Each scene shows the same named points in several views. A view is turned or mirrored, and shifted as a whole, has a little noise and may leave points out.
In the rows, zero is written as 128.

Scene 1
View 1
Z_519: [155 161 142 102 150 125 145 111 122 115 115 124 129 144  95 124 136 109
 138  99 134 141 128 133 131 128 102 153]
Z_876: [161 141  78  64 109 105 120  51 120 151  99 158 119 148  94 103 158 165
 134 101 178  94  53 138 102  93  69 148]
Z_817: [166 174 144 115 145 134 154  91 104 120 132 107 125 159  90 135 161 103
 133 100 122 113 117 145 123 128  89 170]
Z_946: [198 178 131 110 132 120 153  64  87 159 156 124 113 162 101 130 182 139
 156 100 104  62  78 136 117 123  70 191]
Z_272: [173 183 131 112 132 143 145  65  86 130 139 105 121 176  88 134 180 100
 126  94 127  95 105 170 113 118  76 174]
Z_606: [178 143 141  98 153  86 157 132 143 150 127 163 124 112 111 121 119 171
 183 102 103 122  99  67 149 137 105 167]
Z_407: [147 186 120 104 130 158 136  53  85 105 116  89 124 188  78 127 178  73
  95  97 162 116 114 206 103 104  78 157]
Z_241: [143 131 102  65 132 105 125 102 147 130  86 156 130 126  96 105 124 148
 136 101 167 141  90 115 127 107  96 134]
Z_186: [123 138 150  96 167 121 142 156 161  80  85 122 143 118  84 121  99  93
 124  97 149 205 160 116 156 137 129 126]
Z_906: [121 139 123  80 150 121 131 124 151  94  79 131 138 130  87 115 110 111
 119  97 166 181 129 129 134 119 113 123]
Z_235: [165 146 120  90 135 102 139  99 131 142 116 153 128 131 100 116 138 151
 150 103 135 118  92 108 132 121  94 158]
Z_947: [171 153 134 102 146 105 146 116 130 137 122 138 126 133 101 123 135 141
 152 101 123 126 105 108 135 128  98 158]
Z_767: [189 149 114  90 124  92 146  80 115 170 130 155 117 137 108 118 156 175
 163 104 122  76  66 106 121 118  78 171]
Z_811: [141 156 136  96 155 124 143 117 133 102 105 123 134 138  89 124 129 104
 128  96 140 158 130 132 137 130 108 143]
Z_820: [172 159 137 105 149 110 149 108 122 139 130 137 121 135 100 124 143 137
 158 101 117 112 108 111 134 128  97 165]
Z_774: [191 147 160 113 162  78 166 152 151 157 141 167 129  97 115 123 117 175
 197 104  71 122 111  46 162 153 114 176]
View 2
Z_774: [ 96  71 147 158  85 167 135 114  93 177 200 168 122 175 127 166 154  97
  66 183 116 208 154 145 150  92  76 170]
Z_767: [ 93 119 171 141 156  82 142 111 100 142 129 138 168 131 121 162 157 100
 113 153 114 180 123 141 122 130 109 163]
Z_876: [ 99 152 182 146 197  51 159  95 122 128 123 131 194  97 122 180 150 121
 151 139 115 173  94 150  99 152 100 146]
Z_407: [146 103 129 111 184  46 125 190 104 103  66  92 171  97 153 119 142 104
 139 123 185 123 158 101 104 115 160 128]
Z_947: [115  92 144 146 131 117 136 135 106 144 155 141 145 138 139 152 146 109
 100 159 141 175 149 130 128 104 101 144]
Z_241: [127 123 150 149 166 102 157 110 138 127 158 142 159 101 146 168 139 136
 143 141 142 174 124 149 105 118  80 125]
Z_272: [125  93 143 118 163  61 119 181  86 120  81 106 164 125 135 128 151  88
 113 137 163 141 160 101 116 120 150 152]
Z_186: [173  79  97 144 130 163 150 150 150 125 191 142 112  98 184 147 120 158
 136 141 198 165 178 138 117  66  73  94]
Z_906: [161 103 118 141 157 129 156 139 145 117 167 135 140  88 172 156 131 154
 148 132 180 161 157 145 107  90  80 103]
Z_811: [146  87 121 137 141 120 136 156 125 124 153 132 135 111 165 141 134 128
 124 138 176 157 163 130 117  91 102 117]
Z_606: [100  89 150 155 111 142 136 115 102 161 184 159 138 158 131 165 151 104
  88 172 121 195 147 141 137 107  82 161]
Z_946: [ 89  95 161 129 146  65 117 157  67 143  95 120 167 151 115 139 165  64
  89 160 129 163 141 106 127 127 151 179]
Z_820: [109  92 143 142 133 111 132 142  97 143 146 137 144 140 135 150 148  99
  98 156 137 172 151 129 131 108 110 155]
Z_817: [130  79 129 124 145  90 120 174  95 129 113 119 149 131 145 126 151  96
 104 146 165 147 170 108 120 103 141 148]
View 3
Z_767: [182  52 119 100 123 122  86  99 146  67 117 154 117 121 100 107 170 127
 116 131 148 121 147 162 138 154  64 111]
Z_606: [163  27 117 118 105 128 107 120 161 108 158 177 135 125 118 114 116 168
 157 107 167 104 147 192 134 151  64 137]
Z_774: [162   5 112 127  84 132 121 120 179 106 175 193 139 124 140 113  98 185
 175  93 171  90 147 212 123 152  63 151]
Z_946: [180  55 123 130 111 139 107  61 163  36 111 139 108 112 149 114 182  97
 111 132 112 110 120 150 103 162  69 149]
Z_811: [158  97 119 144 160 115 133  78 148 150 147 149 141 109 112 153 129 123
 141 115 174 154 130 148 118 140  85 116]
Z_519: [159  70 119 144 136 122 129  85 156 123 151 157 138 114 128 140 133 130
 145 113 165 134 133 159 112 147  78 131]
Z_235: [173  57 117 112 133 122  99 102 149 102 137 155 129 119 104 122 152 133
 132 122 163 127 146 162 134 151  68 113]
Z_407: [172 134 127 152 182 125 129  31 133  94 104 112 117  98 121 153 197  57
  91 142 130 168 107  99  97 150  94 117]
Z_817: [163  89 123 153 147 130 132  57 157  99 132 143 127 106 139 144 158  99
 127 119 135 138 113 140  98 149  86 145]
Z_947: [165  54 117 129 128 125 117  96 159 110 147 158 131 118 118 128 135 137
 141 116 164 125 136 166 122 149  71 128]
Z_820: [167  59 119 135 124 126 117  91 159  99 139 156 128 119 131 128 145 132
 138 114 155 116 134 165 117 151  76 136]
Z_241: [173  78 119  99 159 113  92 113 129 127 132 152 138 125  69 122 149 134
 126 124 181 148 156 152 152 144  72  82]
Z_186: [143 102 118 154 182 111 147  98 141 210 177 162 161 115  94 175  98 145
 168  99 204 166 136 155 121 133  92 111]
Z_906: [154 103 121 128 184 109 122  95 131 176 150 151 149 114  77 154 130 130
 143 115 194 169 139 145 134 137  88  95]
View 4
Z_820: [115 118 118  83 132 118 145 141 106 124 144 169 107  84 150 135 157 117
 145 142 105 131 140 115 163 162 104 142]
Z_606: [125  97 107  61 117  99 158 169 106 136 144 160 110  83 136 113 123 107
 139 131 115 112 124 152 201 170 105 141]
Z_272: [109 143 119 114 162 151 131 105 109 110 139 183 113  93 171 165 208 131
 156 167  86 155 160  70 115 153 103 138]
Z_186: [ 74 117 117 135 128 113 138 164  78  75 166 164 125 153 115  94  68 115
 100 114 155 169 170 135 139 141 157 169]
Z_241: [138 114 132 128 102 140 120 162  97 119 146 134 116  99 143 120  95 130
 151 196 116 130 136 112 158 147 138 140]
Z_906: [103 122 129 146 117 135 123 162  86  90 158 150 123 134 127 108  81 131
 121 160 135 163 161 113 137 137 155 158]
Z_876: [162 121 144 126 106 163 107 145 112 138 132 125 105  70 169 148 140 142
 182 233  83 124 125  83 153 148 119 124]
Z_407: [100 159 129 155 166 170 114  98 104  89 143 180 115 117 177 167 194 145
 152 185  93 182 179  48  84 139 123 146]
Z_811: [ 96 128 117 122 134 128 137 145  93  93 155 168 119 123 137 123 118 121
 123 142 128 161 162 111 136 146 133 152]
Z_817: [ 98 137 115 105 155 140 137 120 104 103 149 181 118 104 162 147 184 124
 143 147 101 158 161  92 128 157 107 145]
Z_946: [129 132 111  73 153 134 141 115 121 131 130 178 105  63 177 164 219 124
 170 162  75 130 141  85 151 168  75 128]
Z_774: [112  95 104  46 125  89 166 165 104 137 149 171 111  84 139 109 136  96
 127 100 121 116 128 162 200 181  99 147]
Z_519: [ 99 124 116 110 139 124 138 142  98  99 148 171 118 117 146 125 137 122
 130 142 118 155 158 111 137 152 120 151]
Z_235: [131 116 123  97 118 129 132 151 106 127 140 151 109  89 147 127 133 119
 152 166 108 125 132 116 166 157 113 137]
Z_767: [148 115 125  88 115 135 133 150 111 142 130 148 106  67 156 139 154 128
 167 186  91 115 125 106 171 164 104 133]
View 5
Z_606: [156 170  88 206 119 188 109  80 102 149 103  91  88 104 159 166 130  86
 182  81 200  77 145 131 135 125 194 123]
Z_767: [149 139  94 170  93 197  98  65 103 134 124 138  88 113 142 162 161  81
 148 129 175  86 143 136 126 118 155 157]
Z_906: [118 119  82 172 174 134 102 116  82 181 140 100 175 141 150 186 117 132
 145  98 134  76 142 126 106 120 162 148]
Z_272: [183 155  85 123 139 153  98 100 110 104 142 150 136  69 116 165 176 142
 119 145 157 108 122 159 135 112  97 167]
Z_407: [167 132  78 100 156 131  91 109 101 119 155 159 169  84 110 172 175 159
  98 158 133 112 124 154 124 108  81 182]
Z_947: [157 160  86 178 140 167 103  92 100 145 122 109 118  97 146 164 138 112
 159  97 179  86 140 136 131 125 162 139]
Z_774: [174 198  92 229 131 191 110  84 106 145  87  75  80  85 165 160 120  89
 198  57 222  82 142 128 143 127 204 106]
Z_241: [118 111  87 173 123 172 101  83  84 174 136 121 131 153 152 170 135  99
 144 118 145  72 152 124 108 117 173 159]
Z_817: [178 165  81 141 152 146  98 107 103 122 133 128 138  73 125 170 158 141
 137 119 171 105 124 152 136 117 121 151]
Z_946: [190 173  90 142 102 188  99  75 113  97 124 150  88  67 123 159 185 109
 138 141 186 109 131 153 145 114 118 157]
Z_235: [146 141  89 176 120 180  99  81  96 150 130 121 109 114 146 168 146  98
 152 111 175  79 143 132 124 121 160 146]
Z_811: [135 133  82 178 173 137 102 115  85 173 134 100 166 122 146 180 124 138
 149  90 149  78 140 135 111 122 161 144]
Z_519: [161 153  81 163 160 144 102 109  96 148 129 112 153  95 140 174 137 135
 145 104 162  87 133 140 124 120 148 142]
Z_820: [166 165  90 174 134 170 104  87 104 132 119 117 112  90 141 167 146 113
 155 101 185  89 138 137 134 118 157 141]
Z_186: [126 137  73 192 209 115 106 135  78 190 130  79 192 119 162 192  92 150
 160  64 153  75 138 132 112 125 176 129]
Z_876: [128 104  94 144  83 188  92  61  89 147 147 158 102 144 141 163 170  83
 127 156 142  82 146 132 115 110 141 178]
View 6
Z_774: [240  99 149 150  73  53 151 179 123 147  56 173 223 121 106  46 116 100
  69 143 103  86  83 140 138 182 187  97]
Z_811: [174 124 146 150  98 129 148 125  89 134  88 128 138 115 103 128 153 120
  99 124 126 103 122 154 110 151 159 127]
Z_820: [176  97 147 147 103  88 148 123  88 142  80 140 182 134 121  82 141 117
  82 123 138 103  95 135 131 148 172  99]
Z_906: [191 123 149 145 108 149 149 126 107 127  85 136 125 109 104 173 165 104
 108 116 112  89 134 165 113 155 167 138]
Z_235: [186 101 152 143 113 105 141 118 101 137  81 147 157 132 121 128 159 114
  91 117 131  97 107 144 131 150 174 108]
Z_272: [110 104 140 152 119 101 144  77  45 139 107  99 158 144 136  83 154 157
  92 112 176 129 109 126 122 121 152  94]
Z_947: [188 101 149 148 100  89 144 128  99 137  77 147 178 131 117  93 145 114
  85 124 132  99 100 141 132 153 171 101]
Z_767: [179  74 160 139 127  69 129  98 103 140  77 161 184 154 140 105 165 109
  76 100 154 102  84 127 161 137 180  84]
Z_407: [ 88 112 146 149 130 136 140  59  37 132 119  85 123 136 133 130 171 159
 106 104 178 131 124 132 113 110 141 106]
Z_817: [138 113 144 155 105 107 145 104  62 141  99 110 162 129 121  83 141 146
  92 121 155 118 109 133 115 136 152 104]
Z_946: [133  80 144 149 119  61 137  87  57 147  93 123 198 158 144  48 139 140
  75 113 173 127  84 110 145 124 167  71]
Z_606: [224  94 151 144  90  68 142 153 122 143  60 170 201 130 115  78 137  98
  72 128 114  90  86 139 144 168 180  96]
Z_519: [170 118 145 153  97 117 149 121  82 135  92 121 151 118 113 112 145 129
  98 127 131 104 115 147 113 146 158 120]
Z_876: [167  64 164 128 156  79 113  61  99 136  78 162 159 165 149 154 191 106
  79  79 164 105  95 126 165 120 181  78]
Z_241: [198  90 160 136 128 107 130 105 115 123  74 163 149 138 124 166 182  94
  89 102 128  86 107 149 142 147 182 104]

Which points are out of place in each view (at most two, in the order of its rows)? Write none if all are in place.
view 1 => Z_767
view 2 => Z_876
view 3 => Z_519
view 4 => Z_774
view 5 => Z_811
view 6 => Z_235

Scene 2
View 1
Z_298: [151 161 115 171 121 150 139 169 111 185 112 157 154 191  99 167 153 114
 104 123 101 120  99 109 108 157 107 142]
Z_121: [162 212 127 152 120 158 152 155 109 205 105 217 143 180 130 143 147 137
 129 155  91 110 105  92  90 192 104 142]
Z_780: [143 114 118 168 135 142 153 176  97 141 141 101 162 158  80 163 121  97
 100  82 149 127 118 118 128  95 121 107]
Z_292: [164 184 143 138 134 150 175 156  94 157 134 187 149 135 128 118 115 131
 139 126 151 108 136  91 102 141 118 104]
Z_147: [153 152 126 159 136 145 157 168  95 157 132 142 156 159 102 147 125 114
 119 107 139 118 122 106 112 125 120 113]
Z_311: [145 135 120 184 137 137 147 176  94 158 134 106 168 183  82 169 133 100
 110  97 138 119 116 127 120 114 118 124]
Z_513: [145 134 118 109 109 165 164 169 130 142 125 183 132 108 126 136 131 127
  89  98 135 133 117  85 129 132 122  98]
Z_285: [153 155 128 139 125 150 166 163 105 155 134 168 145 137 117 135 120 122
 116 111 143 118 126  93 117 133 118 106]
Z_306: [146 154 117 142 118 157 152 165 119 170 118 173 146 156 114 153 143 121
  99 112 111 126 109  96 119 150 112 127]
Z_751: [143 132 117 113 109 164 164 169 126 146 126 178 132 113 124 139 132 126
  89  95 135 138 115  84 131 129 124 103]
Z_337: [165 195 140 176 142 140 161 159  85 178 127 161 162 182 107 138 128 122
 146 137 133 102 128 107  92 149 112 126]
Z_905: [146 142 114 185 132 142 139 171 103 170 122 119 166 196  84 175 147 102
 105 108 117 120 106 122 115 131 109 136]
Z_71: [148 134 125 104 111 164 173 170 124 140 133 186 130 100 129 126 121 130
  93  95 147 134 123  81 130 124 121  90]
Z_362: [142 130 114 161 123 149 146 177 108 160 124 130 155 166  93 164 143 110
  95  99 122 128 102 111 125 125 116 125]
Z_996: [142 114 123  99 109 162 174 171 123 125 139 169 128  85 126 127 114 124
  85  80 158 142 123  82 138 106 129  79]
View 2
Z_362: [126  95 115  78 147 132  91 150 125  88 148 143 116 154  98 131 110 107
 149 103 119 110 149 139 120  87 150 115]
Z_996: [186  83 101  61 182 125 105 173 101  84 146 193 133 160 121 140 109 107
 151  93 153 150  90  93 107 108 116 136]
Z_306: [129 117 134  82 145 143 105 167 114  84 159 150 119 142  95 125 126 107
 139  90 103 120 136 132 123  74 164 124]
Z_905: [ 99  93 111  90 123 134  82 142 141  85 144 119 102 154  89 131 103 107
 153 104 109  89 179 161 125  84 159 105]
Z_298: [104 120 136  85 127 146 101 161 128  85 156 128 114 134  84 125 125 107
 139  96  92 104 163 153 126  65 178 115]
Z_751: [164 101 118  69 167 135 106 176 102  84 152 179 130 152 109 138 116 110
 145  91 128 141 110 106 114  87 143 133]
Z_292: [133 147 136  70 193 131 116 143 121 114 164 151 138 163  81 108 130 105
 140 132 106 119  99 113  85  99 140 127]
Z_337: [ 99 151 142  87 167 131 107 132 142 117 163 117 124 155  70 104 124 102
 136 138  88  90 139 141  92  90 159 114]
Z_285: [141 118 120  77 170 130 104 153 120  98 154 155 128 158  95 122 119 107
 143 115 119 119 115 119 102  94 142 124]
Z_311: [106  84 101  88 139 125  77 138 142  93 140 123 106 162  89 131  93 102
 158 116 123  91 171 157 116 103 141 107]
Z_513: [170 104 121  66 171 140 111 175 103  80 155 182 133 151 113 134 120 111
 144  86 131 144 106 105 117  89 138 133]
Z_780: [128  65  85  80 147 116  74 137 140  88 133 139 106 172  99 138  86 102
 165 111 144 102 159 141 111 113 125 105]
Z_147: [121 108 116  81 158 128  92 140 129 100 151 136 117 164  88 124 107 103
 149 120 119 106 140 134 104 100 141 112]
View 3
Z_311: [130 116 100 152 145 155 165 120 149 153 136 139 149 107 130 104 162 125
 179 137 163 144  77 153 144 144 129 155]
Z_362: [118 131  97 128 143 147 154 124 156 151 136 136 157 101 117 109 145 126
 165 142 149 136 113 147 132 141 121 131]
Z_996: [106 139 107  83 147 136 130 141 130 162 166 111 132  93 124 114  78 135
 165 163 112 120 116 110 119  89 115  69]
Z_285: [108 126  84 107 146 132 126 120 156 150 138 147 139 106 110 107 113 141
 169 138 136 146 124 128 127 126 113 118]
Z_306: [119 149  86 126 140 146 150 126 183 148 133 144 175  95 105 114 153 121
 148 137 148 135 152 157 120 152 117 131]
Z_292: [ 95 110  66 104 148 122 109 105 164 145 126 166 135 119  97 106  97 151
 170 121 124 164 144 120 124 128 106 130]
Z_147: [117 109  91 129 147 141 145 115 145 151 134 149 137 118 123 104 132 140
 183 130 150 154  89 139 138 134 122 147]
Z_337: [106 103  60 131 145 132 129  98 177 138 114 176 147 126  96 102 144 142
 168 111 147 170 133 145 134 158 110 169]
Z_298: [121 142  84 138 138 150 153 122 187 147 127 152 181  97 103 108 170 121
 149 133 160 141 148 165 131 168 121 149]
Z_905: [133 125  95 153 139 157 168 121 163 151 133 139 165 103 119 104 178 119
 169 135 169 142 100 166 140 157 129 158]
Z_751: [109 148 100  94 144 138 134 138 154 156 156 128 151  93 116 115 100 130
 157 153 125 123 138 127 114 111 114  88]
Z_121: [101 142  48 116 138 129 118 110 214 135 110 185 186 105  71 110 143 137
 133 111 141 159 205 156 114 171 103 148]
Z_71: [104 143  97  83 147 133 124 138 147 153 153 126 140  98 115 116  82 139
 159 152 117 127 138 115 116 101 109  80]
View 4
Z_147: [154 122 114 111 154 107 124 142  84 109 125 150 110  90 136 104  92 101
 116 141 123 172 124 127 123 161 123 108]
Z_905: [135  96 102 113 166 110 134 138  87  97 147 174 117  63 119 101  77 100
 106 141 122 143 119 117 107 162 123  60]
Z_311: [146  91 111 109 170 112 115 136  76 106 147 163 109  66 122  91  80  91
 103 145 120 154 116 131 117 164 108  77]
Z_292: [163 166 117 118 129 104 142 146  88 103 105 135 106 109 157 124 104 110
 130 138 131 193 135 120 134 167 145 153]
Z_996: [151 120 177 111 116  86  95 152 135 172 103 112 105 137 140  88 119 107
 134 159 104 194 141 142 113 158 113 138]
Z_337: [150 157  78 117 149 112 170 139  68  66 127 166 116  72 142 133  83 109
 118 128 140 166 124 101 123 169 152 101]
Z_306: [137 130 117 117 132  89 151 145 120 118 125 156 116  96 127 117  97 117
 128 142 120 162 137 111 100 162 146  82]
Z_71: [152 137 161 114 111  82 115 154 133 156  99 120 108 137 140 101 118 117
 140 153 111 193 146 130 113 160 131 138]
Z_513: [146 131 156 116 112  85 125 154 137 152 107 130 112 128 132 104 113 118
 138 152 110 180 146 126 103 160 134 118]
Z_751: [147 127 152 115 118  84 123 151 134 152 111 129 113 128 132 104 111 115
 137 156 113 181 143 129 101 158 131 114]
Z_298: [132 126 106 117 137  91 160 145 119 106 131 171 119  85 123 119  90 122
 128 138 124 149 136 102  92 160 153  63]
Z_780: [146  80 129 109 169 112  91 141  81 128 141 147 108  82 125  81  87  85
 105 151 111 162 119 141 121 160  95  93]
Z_121: [137 183  83 124 122  90 202 147 111  77 115 173 120  91 139 158  96 134
 138 126 140 165 140  82 102 170 188  95]
View 5
Z_751: [137 128  81  76 110 139 141 127 127 158 126 134 166 147  99  96 127 158
 178  97 131 141 128 106 142 172 190 103]
Z_71: [148 143  83  67 111 136 141 137 117 162 127 115 158 148  95  88 132 158
 173 100 128 147 125 102 146 164 199  98]
Z_362: [116  99  82  96 125 134 141 114 153 144 117 167 165 129 120 130 143 144
 169  92 139 122 136 124 162 169 147 118]
Z_311: [105  87  87  95 134 131 141 111 168 140 117 183 155 126 142 135 158 141
 162  84 145 105 136 128 181 172 142 105]
Z_513: [141 131  79  74 109 139 139 132 124 156 126 128 165 148  95  95 124 161
 182  99 127 145 123 104 141 172 194 103]
Z_298: [106  75  75 123 136 133 140 107 159 127 114 175 192 122 113 144 115 143
 188 104 134 127 147 132 139 178 129 143]
Z_285: [128 127  78  86 125 135 147 133 128 151 117 132 165 131 105 114 143 145
 163 103 142 141 141 117 154 148 157 131]
Z_337: [111 109  76 117 147 132 154 131 131 138 103 148 180 110 106 146 145 134
 157 114 152 143 166 132 148 127 106 172]
Z_292: [138 144  78  88 126 136 149 147 108 155 115 110 172 128  86 111 131 146
 163 117 143 159 153 114 133 135 153 150]
Z_121: [122  96  70 138 135 135 147 123 125 130 106 142 217 116  75 141  88 147
 194 134 128 159 165 125  98 156 114 186]
Z_905: [ 99  74  81 113 140 129 142 107 170 133 115 193 168 120 138 148 148 139
 170  93 147 108 147 135 170 171 127 126]
Z_780: [108  99  88  79 132 130 143 116 162 153 121 173 138 132 146 127 178 141
 147  75 153 104 135 127 198 160 155  94]
Z_306: [124 100  75 105 121 132 143 117 144 141 117 155 181 128 104 121 117 151
 186 101 132 134 139 119 137 176 155 132]
Z_996: [146 150  86  49 103 138 139 138 118 170 129 118 144 153 104  80 147 160
 166  90 133 141 115  96 161 164 215  82]
Z_147: [118 109  81  94 134 133 147 128 146 145 115 154 156 123 120 130 155 140
 158  98 147 126 144 124 164 149 141 132]
View 6
Z_780: [ 94  98 153 153 137 118 108 157 122 133  96 106  99 117 125  77 125  97
 164 135 146 137  88 145 125 100 137  90]
Z_71: [ 83 120 177 112 129 154 121 114  83 116  98 107 120 162  80 103  84 131
 199 105 129 123 165 106 154  90 127 101]
Z_362: [ 99 124 137 138 140 117 101 115 111 134  88 105  94 121 122  93 128 105
 174 132 130 124 129 141 133  86 133 101]
Z_337: [112 159 135 122 130  71 105 115  93 126  61  92  92 139 141 136 157  96
 148 150 119 102 134 135 144  48 121 108]
Z_285: [ 95 134 155 119 129 120 113 121  92 123  87 101 106 148 110 113 116 114
 178 129 126 117 145 121 144  76 122 102]
Z_121: [119 184 104 109 139  90  85  51  86 135  63 101  83 138 134 146 148 116
 173 138  88  88 198 132 147  38 118 126]
Z_298: [113 143 105 137 147 104  85  78 117 147  78 109  77 109 136 102 144 105
 171 143 112 115 152 151 131  74 131 114]
Z_311: [102 110 136 150 138 103 102 141 122 140  86 104  90 109 137  88 144  93
 158 146 139 128  94 155 124  88 137  96]
Z_513: [ 85 129 158 114 133 162 111  89  86 125 104 111 114 152  80  97  81 135
 211 101 119 125 183 110 150  96 129 106]
Z_996: [ 74 107 188 120 126 168 127 130  84 113 108 109 123 161  76  89  74 131
 202  99 138 133 149 105 148 105 130  95]
Z_751: [ 90 122 158 120 134 150 110 105  93 126 101 108 111 147  92  97  93 129
 198 110 127 126 164 116 147  93 131 103]
Z_147: [101 128 149 131 129 106 107 130 103 129  84 102 101 132 125 104 134 103
 166 140 131 121 123 136 138  76 126 101]

Which points are out of place in each view (at most two, in the order of its rows)? Write none if all are in place.
view 1 => Z_362
view 2 => none
view 3 => Z_306, Z_147
view 4 => Z_337, Z_298
view 5 => Z_311, Z_292
view 6 => Z_513

Scene 3
View 1
Z_592: [177 141 131 110 156 156 168 136 108 115  85  83  95  92 111 132 142 134
 138 111 147 115 129  56 156 100 183 103]
Z_98: [182 169 124  93 121  98 113 187 109 146 114  93 107  79 117 144 121 141
  76  79 158 103 103 109 157  96 159 129]
Z_25: [151  65 204 100 153 159 129 111 135 142 120 145 148 113 117 134 104 108
 126 165 104 109 114  72 137 125 190 121]
Z_409: [184 191  89 135 121 103 123 148 119 134 103  87 101 114 146 150 143 121
 111  95 175  70 127 100 166  83 184 137]
Z_656: [140  28 216 140 168 172 137  50 162 132 126 171 177 168 141 137 103  73
 181 230  86  80 135  56 134 132 226 127]
Z_348: [167 136 159  82 121 103 101 184 114 159 122 116 127  77 110 147  99 136
  66  97 139 104  91 120 152 105 159 138]
Z_981: [170 144 138 102 118  98 102 161 123 153 118 116 132  97 126 150 113 125
  81 113 149  88 103 117 155  99 169 135]
Z_734: [169 149 131 116 128  99 111 149 123 147 118 117 128 108 132 148 119 117
  98 113 151  82 110 110 158  97 179 138]
Z_273: [165  98 170 103 159 166 158 116 121 123  98 109 118 104 113 133 126 125
 139 139 123 116 130  56 146 112 189 111]
Z_84: [178 156 128 104 135 127 138 157 107 135  97  90  98  83 118 139 137 140
 102  92 154 108 119  83 157 100 170 120]
Z_430: [168 109 163 106 145 139 130 134 123 135 109 117 126 107 120 139 116 123
 121 127 128 101 119  77 148 108 179 122]
Z_126: [159  83 175 121 161 164 152  94 134 125 106 127 133 125 125 135 121 107
 150 163 114 103 130  56 143 117 199 114]
View 2
Z_656: [135  70  92 109 102 172 139 108 172 130  82 101 247 102  77 145  84 162
 171  51 175 156 155 136  37  67 143  48]
Z_84: [107 138 122 150 135  92  86  94 114 162 145 111  81  52 140 151 112 188
  92 147  98 138 135  96 131 139  86  96]
Z_126: [113 102 101 136 124 139 106  93 143 140 110  89 171  81 109 146  97 182
 134  95 139 154 150 121  83 101 113  59]
Z_25: [146 117 100 124 130 146 131  94 138 137 111  83 168 100 104 165 103 155
 143  81 115 159 162 102  82  99 123  72]
Z_734: [138 128 131 132 125  96 108 119 130 164 154 152  99  62 125 166 100 159
 104 123 110 127 129  97 116 130 112 122]
Z_273: [104 109  94 143 125 141 105  83 139 137 101  70 163  78 111 137 108 190
 132 103 134 162 159 125  87  99 102  45]
Z_98: [136 152 134 140 138  78 103 106 111 170 166 133  55  62 139 171 111 163
  90 146  79 131 137  79 141 148  94 127]
Z_981: [147 137 129 130 134  95 117 114 123 163 158 145  88  65 130 171 108 147
 107 122  97 129 132  84 116 135 109 128]
Z_409: [101 122 136 143 123  76  77 119 130 175 156 173  83  33 131 148  98 195
  83 150 125 109 104 108 126 137  99 120]
View 3
Z_126: [ 35 162 118 186 147 143 126  94  96 103 134 121 110  86 133 104 127 150
 140  76 162 134 109 107 109  98  94 165]
Z_348: [124 201 172 138 162 150 146  74 117 130 147 156  99 154  78  90 118 145
 128 170 162 101  89 135 142 116 167 167]
Z_430: [ 65 174 146 167 149 144 129  83  99 111 137 134 108 116 102 101 122 156
 130 115 162 122 100 118 128 106 123 163]
Z_734: [ 88 185 157 148 145 126 115  85 109 120 145 132 115 148  83  67  98 138
 115 150 152 102 108 122 130 124 146 151]
Z_981: [106 189 167 143 151 134 121  82 114 118 145 140 106 155  83  72  99 138
 120 165 155  97 103 128 132 126 155 153]
Z_592: [ 48 168 183 175 132 149  97  83  63 105 135 135 124 142  70  95 117 207
 119  99 168 117 104 104 148  88 106 166]
Z_25: [ 61 168 110 180 159 154 150  86 115 118 139 136  98  83 143 113 141 133
 150  93 163 139 101 119 113 102 119 171]
View 4
Z_25: [108 136 189  97 158  83  90 143 149  89 111  81 109  91  94 157 126 115
 145 113 108 162 107 144  91 144 128 176]
Z_273: [105 148 203  79 183  94 114 140 144  59 115  79  88  91  79 151 127 129
 173 141 115 154 135 181  99 149 146 153]
Z_409: [122 124 107 107 160 171 184 125  92  94 122 119  83 151 166 122 140 122
 184 155 120  98 116 145 161 168 150 108]
Z_348: [ 93 132 120 136 161  89 141 143  95 119 117 118 124 155 165 118 154  91
 126 114 115 117  96 115 121 178 137 160]
Z_734: [120 124 124 115 149 132 147 133 105 107 120 114  99 141 162 128 133 114
 156 132 115 122 103 127 140 163 135 131]
Z_981: [ 96 132 114 127 168 102 158 138  91 115 120 121 117 159 169 117 158 100
 144 128 123 112 104 123 126 183 143 143]
Z_126: [118 139 192  80 165 105 111 136 146  69 115  79  87  89  83 156 117 131
 167 130 110 154 122 170 108 139 142 157]
Z_98: [ 95 134 110 136 173 111 169 137  78 112 120 126 115 173 178 114 161 101
 149 137 127 102 111 126 135 184 146 137]
Z_656: [144 124 215  50 123 114  60 130 202  69 104  53  86  29  49 190  77 140
 152 113  90 192  99 165  93 106 116 179]
Z_430: [110 139 158 102 167 100 126 137 120  87 115  96 100 122 117 140 138 117
 156 132 118 136 118 153 117 158 139 148]
Z_592: [ 92 156 172  99 204 113 160 137 105  62 119  97  87 140 113 129 152 132
 195 161 126 118 148 183 127 172 164 129]
Z_84: [ 91 141 134 119 191 108 166 134  91  87 123 109  96 156 145 117 154 117
 171 146 127 107 126 151 130 184 157 132]

Which points are out of place in each view (at most two, in the order of its rows)? Write none if all are in place.
view 1 => Z_273
view 2 => none
view 3 => none
view 4 => Z_981
